Each scene shows the same named points in several views. A view is turned or mirrored, and shifted as a whole, has a little noise and may leave points out.
(in the rows, 128 means zero)

Scene 1
View 1
k308: [139 145 135 119 135 126 154 131 144 140 126 112 116 100  94 131 117 138
 152 137 119 146 115 119 105 135 137  91 134 153 132 122 130 110 142 127
 118 114 160 107 128 140 153 168 167 159 122 114 133 136 141 132 139 136
 120 148 127 144 138 144 119  96 119 132 126 144]
k541: [155 167 154 171 141 137 160 123 138 195 125 117  86 118  88 150 136 127
 141 117 119 134 139 130 121 135 132 112 153 140 139  75 154 112 133 133
 181  95 127 112 128 124 143 146 142 146 117 124 174 138 147 127 106  95
 113 136 103 104 160 145 129 143 165 140 131 122]
k11: [148 137 131 143 145 128 160 142 145 173 102 100  81 102  79 141 122 148
 149 131 131 126 135 158 129 139 120 112 125 123 155  94 110 100 130 115
 142  98 130 112 117 128 129 127 126 171 132 139 127 135 124 123 130 155
  99 165 124 147 150 156 141 142 140 127 111 130]
k475: [142 145 138 130 135 128 159 121 148 153 130 121 112 109  89 137 114 137
 139 133 128 139 129 125 112 129 131 109 134 145 137 115 121 113 138 127
 148 112 139 105 130 131 139 163 155 160 120 127 142 135 132 125 124 130
 108 156 126 133 138 148 115 113 120 132 129 138]
k778: [148 171 158 153 132 135 158 108 138 172 151 133 116 120  99 142 131 123
 137 121 113 149 126 101 103 127 143 106 156 159 124  95 161 124 141 138
 172 108 142 106 136 129 153 176 170 140 102 113 184 137 157 133 108  77
 124 131 103  96 148 137 102 114 147 145 143 134]
k577: [160 147 125 165 161 120 148 188 135 223  58  68  27  93  84 151 152 145
 187 120 101 127 129 193 141 170 108  87 144  94 161  58 133  73 116 104
 111  75 148 146 102 134 154  78 112 167 158 126 119 143 140 121 147 178
 123 143 106 155 198 143 207 156 201 132  90 116]
k415: [129 141 147 106 120 138 171  83 153 104 171 145 163 118  85 121  82 134
 114 139 152 142 130  90 100 102 147 126 117 172 129 148 101 131 155 138
 164 134 135  74 139 130 123 209 174 161  99 132 146 128 122 127 117 112
  92 166 141 126  94 157  59  95  64 127 145 157]
k56: [137 155 149 129 132 132 160 107 144 144 143 130 129 111  96 133 111 131
 137 130 122 147 120 106 103 122 142 104 140 160 127 120 135 119 145 132
 151 117 146  98 133 135 147 183 168 152 111 116 157 137 142 131 123 107
 115 147 120 123 134 147  97 102 117 134 142 144]
k189: [136 134 132 119 135 129 164 121 154 137 122 115 117 105  79 132 101 145
 137 138 140 130 135 135 121 122 130 118 115 144 149 122  96 112 138 121
 142 115 133  95 124 134 124 157 143 171 123 141 123 132 117 122 127 152
  94 172 140 147 125 158 112 124 105 121 121 141]
k996: [137 129 140 130 132 140 171  97 152 134 136 125 129 115  74 134  87 145
 117 139 158 120 150 130 127 115 131 141 110 144 152 123  86 117 142 131
 174 117 112  78 129 125 105 165 131 173 112 156 136 127 105 117 117 138
  75 181 140 137 110 164  89 135  88 119 128 140]
k687: [124 121 128  89 132 125 163 115 159 103 134 119 141 105  85 121  83 151
 136 149 144 137 123 121 112 117 136 112 103 156 144 155  81 114 151 120
 119 123 143  88 128 140 127 182 159 175 123 134 108 125 113 127 140 164
  95 175 151 165 107 156  93  90  70 120 127 156]
k963: [143 154 146 139 133 131 160 118 145 159 133 121 112 110  89 138 121 129
 139 128 122 142 129 119 114 132 134 104 140 149 135 105 138 116 140 128
 155 110 144 103 128 133 145 165 155 154 114 121 156 135 141 131 120 116
 117 144 116 126 145 147 115 116 132 134 133 134]
k972: [141 131 141 136 133 140 173  99 154 137 139 122 123 121  70 140  83 146
 111 136 169 114 157 138 130 107 124 151 108 140 156 119  80 115 140 130
 188 114  99  75 127 121  99 156 124 174 112 165 133 129  98 113 114 143
  66 186 144 132 108 167  89 147  91 119 125 138]
k394: [145 149 144 138 133 132 161 116 143 159 128 119 106 110  84 139 116 138
 140 126 134 135 134 129 118 127 130 116 134 139 139 106 121 111 142 129
 159 107 130 102 130 127 134 156 146 156 117 135 145 134 129 123 117 125
 104 156 125 129 140 151 115 130 127 131 130 137]
k833: [131 155 154 121 120 139 167  84 152 119 172 147 159 120  92 129  96 129
 117 133 136 147 125  82  99 111 150 116 134 173 123 136 127 135 156 142
 174 128 141  78 142 134 136 210 177 150  96 120 165 130 136 131 111  90
 105 153 127 112 107 149  64  92  87 134 151 150]
k870: [141 126 126 123 143 126 161 135 152 148 109 101  98 102  76 134 103 148
 148 140 139 124 133 153 126 134 120 118 112 129 158 113  90  96 135 114
 131 110 131 106 120 132 125 134 129 179 131 145 111 134 114 122 137 172
  90 174 141 159 132 157 130 129 116 122 110 137]
k224: [137 146 141 121 131 130 161 116 150 139 135 122 123 109  89 129 104 134
 141 132 130 143 125 120 110 124 135 109 129 151 136 125 122 114 142 127
 145 118 142  99 130 135 139 173 161 161 112 126 138 133 131 130 127 125
 108 155 127 133 131 148 105 106 108 134 134 143]
k542: [149 149 137 143 143 129 162 138 144 177 109 105  88 105  86 140 125 138
 147 125 123 133 130 144 121 140 126 106 136 129 146  94 125 102 135 120
 143 102 139 111 121 132 140 140 142 162 128 128 142 139 134 126 128 139
 110 150 118 135 154 143 136 133 144 132 119 128]
k148: [133 138 135 107 129 132 162 110 151 119 143 123 138 109  87 126  98 140
 133 141 135 141 124 113 107 118 141 112 118 155 137 139 103 116 146 127
 134 123 143  89 132 137 135 184 164 165 114 127 132 133 125 130 131 140
 104 163 136 144 116 153  93  96  91 129 134 150]
k683: [145 157 143 146 136 133 158 122 140 163 133 119 107 109  90 140 124 132
 145 127 120 145 129 124 116 134 133 106 143 144 135  99 137 111 136 128
 157 105 141 108 130 132 143 160 156 153 115 122 159 135 144 130 121 114
 117 145 116 120 149 142 119 120 139 138 134 136]
View 2
k778: [109 144 163  88 129 159 107 111 129 136 158 135 112  85 132  93  91 153
 167 137 212 118 185 147 142 159 133 114 146 168 136 113 134 179 115 103
 142 143 110 125 131 135 114 106 162 119 160 162 117 118 139 107 147 108
  94 130 120 144 111 124 160 152 155 169 122 169]
k996: [ 71 126 144 122 138 158 133 112 120 110 137  97  88 133 113 138  97 121
 132  99 154 121 162 116 127 143 117 104 120 121 145  90 114 141 129 124
 129 108 128 152  98 133 144 151 100 163 148 101 104 116 145 185 165 131
 138 123 133 123 151 122 114 125 149 160 118 133]
k963: [102 137 153 100 127 157 113 106 127 126 145 127 110 110 128 109 102 138
 155 120 170 124 171 131 142 156 127 117 127 151 132 121 133 172 120 111
 143 136 111 131 129 124 123 114 148 133 158 145 123 125 141 134 147 109
 116 126 118 125 126 126 138 151 150 156 134 158]
k148: [ 90 126 151 110 123 156 128 117 127 119 144 117 109 120 115 120  92 103
 137  87 147 120 149 112 153 152 129  99 137 136 123 106 104 164 101 119
 139 125 117 155  93 120 145 141 142 154 152 125 119 130 133 169 140 128
 124 143  99 137 149 115 135 119 154 132 144 160]
k972: [ 76 126 142 123 137 157 131 105 119 107 133  91  88 141 113 139  98 120
 133 100 144 128 161 114 118 142 114 108 111 118 148  98 120 135 132 122
 125 110 128 149 103 135 140 152  93 164 151 100 105 112 146 186 169 128
 143 121 139 115 151 128 108 128 148 161 118 127]
k683: [114 138 152  99 127 156 108  97 135 126 142 136 115 115 134 109 109 135
 158 127 160 130 174 129 146 157 127 124 123 149 131 135 143 177 121 104
 145 143 109 128 138 125 118 108 156 130 161 158 129 130 145 125 145  99
 114 121 119 112 123 130 142 159 146 146 142 154]
k394: [ 99 134 152 107 129 156 117 101 128 120 137 120 106 123 128 118 104 135
 152 119 162 128 171 125 134 153 125 120 120 139 141 122 130 163 128 115
 139 130 116 134 127 131 122 123 132 139 157 137 120 122 147 144 158 112
 126 120 130 115 132 130 130 151 151 157 130 142]
k577: [158 139 135 116 122 154  91  44 148 107 107 141 117 161 162 127 162 139
 171 151  75 163 183 117 135 150 113 171  63 125 142 203 198 172 172  97
 154 161 106 110 201 115  93  75 142 121 168 174 147 145 169 121 156  56
 153  82 146  21 115 171 108 226 121 125 164 112]
k308: [108 133 150 102 119 153 115 104 138 128 143 136 116 118 125 111 108 111
 149 104 137 125 156 117 161 152 131 113 129 144 117 136 126 181 107 112
 148 141 109 139 118 114 130 118 163 143 156 151 132 138 138 147 133 112
 122 138  98 119 135 131 141 142 150 120 155 162]
k833: [ 76 135 164  98 129 156 127 138 119 134 165 116 105  88 109 104  68 124
 145  95 211 108 158 133 147 156 135  87 163 159 128  81  93 168  92 119
 135 123 115 148  84 130 142 141 147 142 151 125 110 114 126 149 145 140
 103 151 100 176 135 105 154 106 167 158 122 176]
k870: [101 122 139 123 127 153 122  91 135 109 120 115 105 152 124 138 120 107
 139 103 102 137 154 105 140 141 120 124  99 117 133 132 132 152 135 117
 135 127 118 143 122 118 133 130 118 156 156 122 123 129 150 175 154 108
 152 120 124  87 148 141 110 151 140 125 150 129]
k11: [112 133 140 119 127 156 113  80 134 111 124 119 102 146 137 133 128 126
 150 122 115 140 170 116 134 148 116 135  95 124 141 146 153 157 145 112
 141 133 118 130 144 123 122 115 121 144 159 137 125 129 153 157 161  96
 142 107 134  79 136 142 116 167 138 141 142 126]
k541: [112 144 158  98 134 159 105  94 128 126 144 129 104 105 142 107 107 160
 167 149 193 132 193 144 125 154 122 134 116 155 148 125 155 169 138 101
 143 140 115 118 155 138 108 101 139 121 165 157 120 116 153 110 165  95
 108 106 146 109 114 132 140 175 147 178 115 146]
k687: [ 85 119 142 120 121 154 134 115 130 118 137 111 107 138 108 129  98  85
 127  70 115 122 134  98 158 145 130  93 131 123 118 109  98 156 101 128
 138 118 123 160  80 112 151 150 131 169 147 109 125 132 133 195 140 134
 141 148  94 131 159 120 123 109 153 116 157 151]
k415: [ 65 126 155 106 128 157 137 138 120 127 158 108 100 103 101 116  73 111
 135  81 188 108 148 122 147 150 133  82 158 142 125  76  86 161  90 127
 130 113 120 157  70 131 154 160 131 159 146 110 108 115 125 174 145 148
 115 151  97 172 150 105 142  90 166 149 128 167]
k224: [ 96 130 150 108 126 155 121 112 131 124 141 121 111 119 123 116  98 120
 145 105 153 123 162 117 150 153 129 109 131 140 126 116 119 166 111 117
 142 131 112 144 110 125 131 129 144 147 155 137 123 126 137 151 141 119
 123 135 108 130 138 123 137 134 150 140 141 156]
k189: [ 93 126 142 116 128 154 125 100 128 115 134 112 103 137 122 128 107 109
 139 101 127 131 155 112 140 146 123 114 114 125 133 116 122 153 121 119
 134 128 122 147 111 123 137 139 122 156 155 122 120 127 142 172 149 119
 139 126 122 109 146 130 118 137 147 137 142 140]
k475: [101 134 150 105 126 158 117 102 131 123 138 124 109 121 126 116 102 126
 150 112 155 127 164 124 144 156 126 114 125 142 133 122 126 165 120 114
 140 136 115 137 120 127 129 124 139 141 158 137 122 126 143 148 151 114
 123 127 117 121 135 126 133 143 148 145 138 151]
k56: [ 97 134 157  97 125 156 118 117 129 135 151 130 113 102 119 104  92 128
 152 112 181 120 165 129 150 155 132 104 144 153 125 113 118 174 106 113
 142 136 112 140 111 126 130 120 155 135 157 145 124 123 137 138 141 116
 110 139 103 141 130 122 147 135 153 151 136 167]
View 3
k11: [105 176 106  88 119 132 121 125 124 168 147 127 109 172  97 167 105 122
  99 137 134 131 133 123 130 152 136 102 111 111 116 123 114 122 124  89
 112 109  88 166 137 152 124 140 121 119 136 115  96 123 107 105 123 134
 117 108 142 134 129 173 105 129 153 142 125 144]
k996: [113 165  94 144 152 151 112 147 128 135 155 112 113 116  85 178 118 141
 129 113 143 161 151 142 148 129 166 134 134 129 102 130 116 104 160  82
 144 107 117 136  99 166 152 107 114 127 137 133 114 127 117 123 121  95
 133 107 129 106 123 110 114 131 173 156 121 112]
k541: [119 170  87  92  82 156 128 134 139 155 146 148 102 115  86 151 111 134
  65 114 119 112 107 121 122 166 133 108  94  91 107  87 129 107 138 121
 115 134 106 159 136 143 134 160 113  94 142 101 122 123  95  86 120 142
  95 132 156 147 154 167 119 161 149 143 123 143]
k415: [136 125  82 154 171 171 159 154 150 131 173 100 103 107  92 130 136 104
 113 101 140 142 124 140 163 127 175 169 134 141 109 123 122  93 189 110
 173 112 141 128  64 163 167 103 108 123 129 156 132 152 120 134 101 103
 150 140 109  89 128 112 131 144 160 152 124  90]
k833: [142 123  78 145 150 174 171 151 156 130 169 116  98  95  91 118 138  98
  83  96 131 122 107 135 160 138 167 167 122 130 111 104 127  90 188 127
 168 125 137 131  68 155 164 121 110 114 129 147 144 153 113 118 101 118
 135 150 121 100 136 130 134 163 151 147 126  93]
k542: [111 168 101  90 117 137 130 127 131 166 149 129 108 163  94 160 105 120
  93 132 133 124 125 121 129 151 137 107 104 107 117 114 116 117 128  97
 116 111  95 164 134 149 126 142 117 114 135 116 101 122 106 102 124 135
 115 117 141 134 132 174 106 136 154 140 122 141]
k577: [ 85 202 122  33  87 101 111 100 113 199 132 146 111 225 105 181  90 126
  85 168 130 113 133 102 108 170 106  52  87  87 127 121 112 146  78  76
  67 107  55 199 191 139  90 168 124 111 137  81  68 104  95  92 137 161
  91  94 161 168 130 228  84 117 138 127 120 188]
k687: [115 138 100 132 190 141 153 142 139 150 168  90 109 172 100 150 124  94
 135 129 150 147 144 134 159 122 169 146 141 149 116 151 109 110 164  83
 153  95 115 145  80 165 148  98 117 141 122 157 103 140 124 144 107 107
 159 116 103  90 107 141 110 116 157 142 126 106]
k308: [122 138  95 100 146 143 167 132 142 166 163 113 101 176 105 129 122  87
  89 133 131 112 116 120 148 142 149 131 110 125 128 123 115 115 147 102
 136 110 103 161 107 149 139 134 119 122 123 133 106 141 108 117 108 140
 136 132 122 116 125 182 114 134 143 135 128 128]
k148: [123 139  92 123 167 150 155 141 143 149 166  98 108 153  99 136 126  98
 108 122 141 132 127 131 154 134 160 146 127 137 117 127 114 107 166  97
 152 104 117 145  89 161 149 116 114 128 126 144 115 141 117 131 105 120
 148 124 113 101 121 142 116 132 154 144 125 114]
k870: [104 169 108 104 151 130 121 132 120 161 152 110 115 179  94 175 107 122
 126 140 147 150 152 126 141 136 151 111 125 125 112 139 108 121 130  72
 122  98  94 158 126 162 129 120 119 133 130 128  85 120 116 122 124 117
 134 101 128 119 116 156  99 114 160 142 120 137]
k475: [119 152  96 107 132 147 145 136 136 153 156 119 106 146  96 146 117 110
  93 120 136 127 122 127 142 143 147 128 114 120 114 115 120 108 152 100
 134 114 107 155 110 153 139 132 113 116 134 129 110 134 108 114 114 127
 124 125 130 120 131 157 115 142 150 142 124 127]
k778: [134 146  76 106 101 170 159 142 155 151 159 141  92 107  94 118 125 105
  54 106 115  99  90 123 141 162 143 135  94 101 114  84 132  97 161 138
 138 134 122 153 108 139 148 155 110  96 138 118 136 142 100  92 112 145
 107 149 142 135 152 168 130 173 144 143 129 126]
k972: [110 173  98 138 153 148 107 150 124 137 151 112 116 120  88 184 112 146
 134 114 146 163 152 141 147 128 166 125 132 129 101 129 115 109 153  80
 142 107 112 137 106 169 146 109 117 128 139 129 108 122 116 125 121  95
 131 103 133 107 122 108 111 127 171 155 118 118]
k683: [120 153  91  98 118 154 146 132 143 157 155 131  99 140  98 138 121 112
  77 117 126 116 112 121 138 155 141 123 102 109 117 102 124 107 142 110
 130 121 107 157 120 150 138 143 114 109 135 119 121 136 102 100 117 138
 114 133 140 131 142 171 119 149 148 140 125 130]
k224: [122 142  92 111 145 150 156 138 141 154 162 114 103 147  97 137 121 101
  98 122 135 126 120 127 145 142 153 138 117 121 116 119 118 109 157 103
 142 112 114 151  99 153 146 125 116 119 130 136 113 140 114 120 112 128
 132 128 122 115 131 160 117 140 152 143 127 119]
k394: [118 161  92 111 125 148 130 139 134 152 154 123 106 135  92 155 114 121
  94 120 131 127 123 130 137 152 148 123 114 113 110 111 122 110 147 101
 129 119 110 154 116 154 139 133 115 114 135 121 112 129 106 108 117 122
 120 123 136 125 137 153 112 144 155 146 121 129]
View 4
k56: [110 131 144 159 123 121 120 134 123 141 126 150 147 100 132 113 128 142
 114  91 141 140 107 122 106 120 158 149 140 128 126 122 120 134 134 139
 117 158 123 132  98 104 154 139 144 123 120 127 166 113 132 136 117 142
 131 127 111 116 113 125 145 116 112 149 126 138]
k394: [118 142 138 141 116 112 121 128 124 113 119 145 122 113 127 132 128 143
 119  98 134 150 106 120 107 119 157 135 138 131 130 148 137 122 126 126
 108 137 120 117 106 117 132 143 151 125 122 123 139 126 127 134 127 143
 145  99 111 122  97 133 131 129 124 146 124 131]
k870: [117 141 139 107 115 121 124 136 125  88 123 159  88 151 116 146 120 175
 122 108 120 158 137 132  89 116 168 139 128 147 142 149 152  95 115 135
 113 119 118 136 127 105 122 149 150 103 130 120 117 135 129 131 131 160
 169  77 136 134  87 130 130 123 144 140 126 101]
k308: [117 133 149 138 128 121 128 139 133 113 138 168 129 116 132 123 123 171
 124  90 126 147 110 119 100 126 166 159 141 137 131 125 133 116 151 148
 120 145 124 149 111  85 152 148 140 115 120 129 161 113 131 140 128 157
 143 119 125 125 107 125 141 107 123 154 119 127]
k972: [100 135 132 118 110 126 105 140 100 130  98 136  96 136 107 140 131 135
 100 116 139 139 145 148  88  99 158 125 116 142 132 154 138 110  62 119
 115 131 115 114 107 137 120 141 162 108 142 125 122 138 130 126 115 128
 162  73 128 137  97 131 134 136 142 123 150 104]
k11: [125 155 137 112 113 102 131 118 132  78 129 156  99 147 122 146 124 170
 131  99 122 171 116 111 104 123 160 136 137 139 140 162 158 100 138 122
  94 115 118 115 122 111 115 151 148 116 123 124 113 140 118 133 135 161
 159  74 122 129  82 134 121 134 131 143 110 112]
k778: [127 143 143 181 126 102 127 117 127 136 128 135 165  80 143 108 134 124
 120  79 148 149  78 102 129 125 148 141 160 112 125 135 119 147 152 122
 102 162 124 106  90 119 151 137 146 136 111 130 166 117 124 141 127 136
 111 131  90 100 110 132 134 127 100 155 111 157]
k475: [115 137 141 139 122 116 124 132 122 121 125 152 128 116 127 126 127 152
 116  96 135 149 110 124 102 115 159 143 138 134 131 138 136 121 130 132
 115 143 121 130 105 108 139 145 146 118 123 126 146 118 128 135 125 149
 142 109 117 125 101 131 139 125 125 143 124 129]
k833: [ 99 115 143 171 127 136 105 152 107 184 114 138 156  83 127 105 130 117
  98  97 154 113 114 145  97 104 157 147 125 125 117 113 102 149  96 138
 136 174 127 137  83 117 166 130 146 124 131 133 180 101 140 137 108 118
 122 139 112 117 128 122 157 118 113 136 153 139]
k148: [100 123 145 135 121 135 113 154 113 138 124 155 123 117 121 118 125 155
 110 101 137 130 133 144  85 110 165 153 123 141 130 120 126 115 106 149
 133 151 125 155 108  99 153 142 143 106 130 131 160 114 140 133 115 142
 148 114 137 131 117 125 150 112 132 138 145 118]
k224: [113 133 142 136 119 121 121 137 122 121 124 153 125 122 125 128 126 151
 113  99 133 143 120 127  99 117 163 148 131 137 132 136 134 117 121 136
 115 141 122 136 111 107 138 145 145 116 125 127 148 122 130 135 125 146
 144 103 122 125 104 127 139 121 125 141 127 124]
k577: [159 187 140 101 115  66 158  83 164   4 156 172  89 166 139 161 124 212
 164  84  97 212  88  61 127 153 164 141 167 139 155 184 185  82 216 119
  67  89 116 107 143  88 100 165 144 125  98 114  94 155 103 134 165 197
 158  63 111 120  58 139 102 132 123 167  64 120]
k189: [108 133 142 119 115 125 116 142 116 116 118 154 103 137 117 134 124 159
 112 107 132 145 136 132  92 113 167 142 124 143 134 138 139 104 105 136
 119 133 120 135 113 107 131 146 147 111 129 124 137 127 132 130 119 146
 158  90 132 133  97 130 136 125 137 136 132 111]
k687: [ 93 115 146 116 121 146 107 166 108 138 120 165 105 137 109 128 121 170
 104 112 131 125 157 159  69 105 176 157 109 156 131 116 129 103  93 158
 142 143 123 170 115  93 150 142 144  98 138 131 152 114 141 129 110 143
 162 102 152 144 115 119 156 109 142 132 151 103]
k542: [129 153 138 133 116  99 130 117 136  87 129 150 115 130 128 135 128 164
 128  93 126 163 104 106 109 128 159 139 146 132 141 155 149 111 151 125
 100 127 121 118 119 108 127 151 149 121 116 124 129 130 121 136 134 157
 150  94 112 125  91 135 125 127 124 149 106 127]
k963: [121 140 145 150 121 108 125 126 128 123 127 146 139 105 134 122 129 145
 117  88 141 149  98 113 113 123 156 142 144 126 132 137 132 127 140 129
 108 147 125 122 104 110 146 142 147 125 118 125 152 122 125 135 125 143
 133 113 106 116 104 131 135 120 113 151 119 138]
k683: [122 147 140 148 121 105 129 121 130 114 131 147 133 108 134 123 130 147
 124  90 136 154  97 110 116 125 158 139 145 125 131 139 131 126 148 126
 102 144 123 118 104 112 136 144 146 129 116 129 146 123 124 135 127 146
 132 110 107 114  98 130 133 124 112 149 111 139]

Which points are out of place in each view (at most two, in the order of its rows)? Write - if all are in place.
view 1 | k972
view 2 | k683
view 3 | k11
view 4 | k224
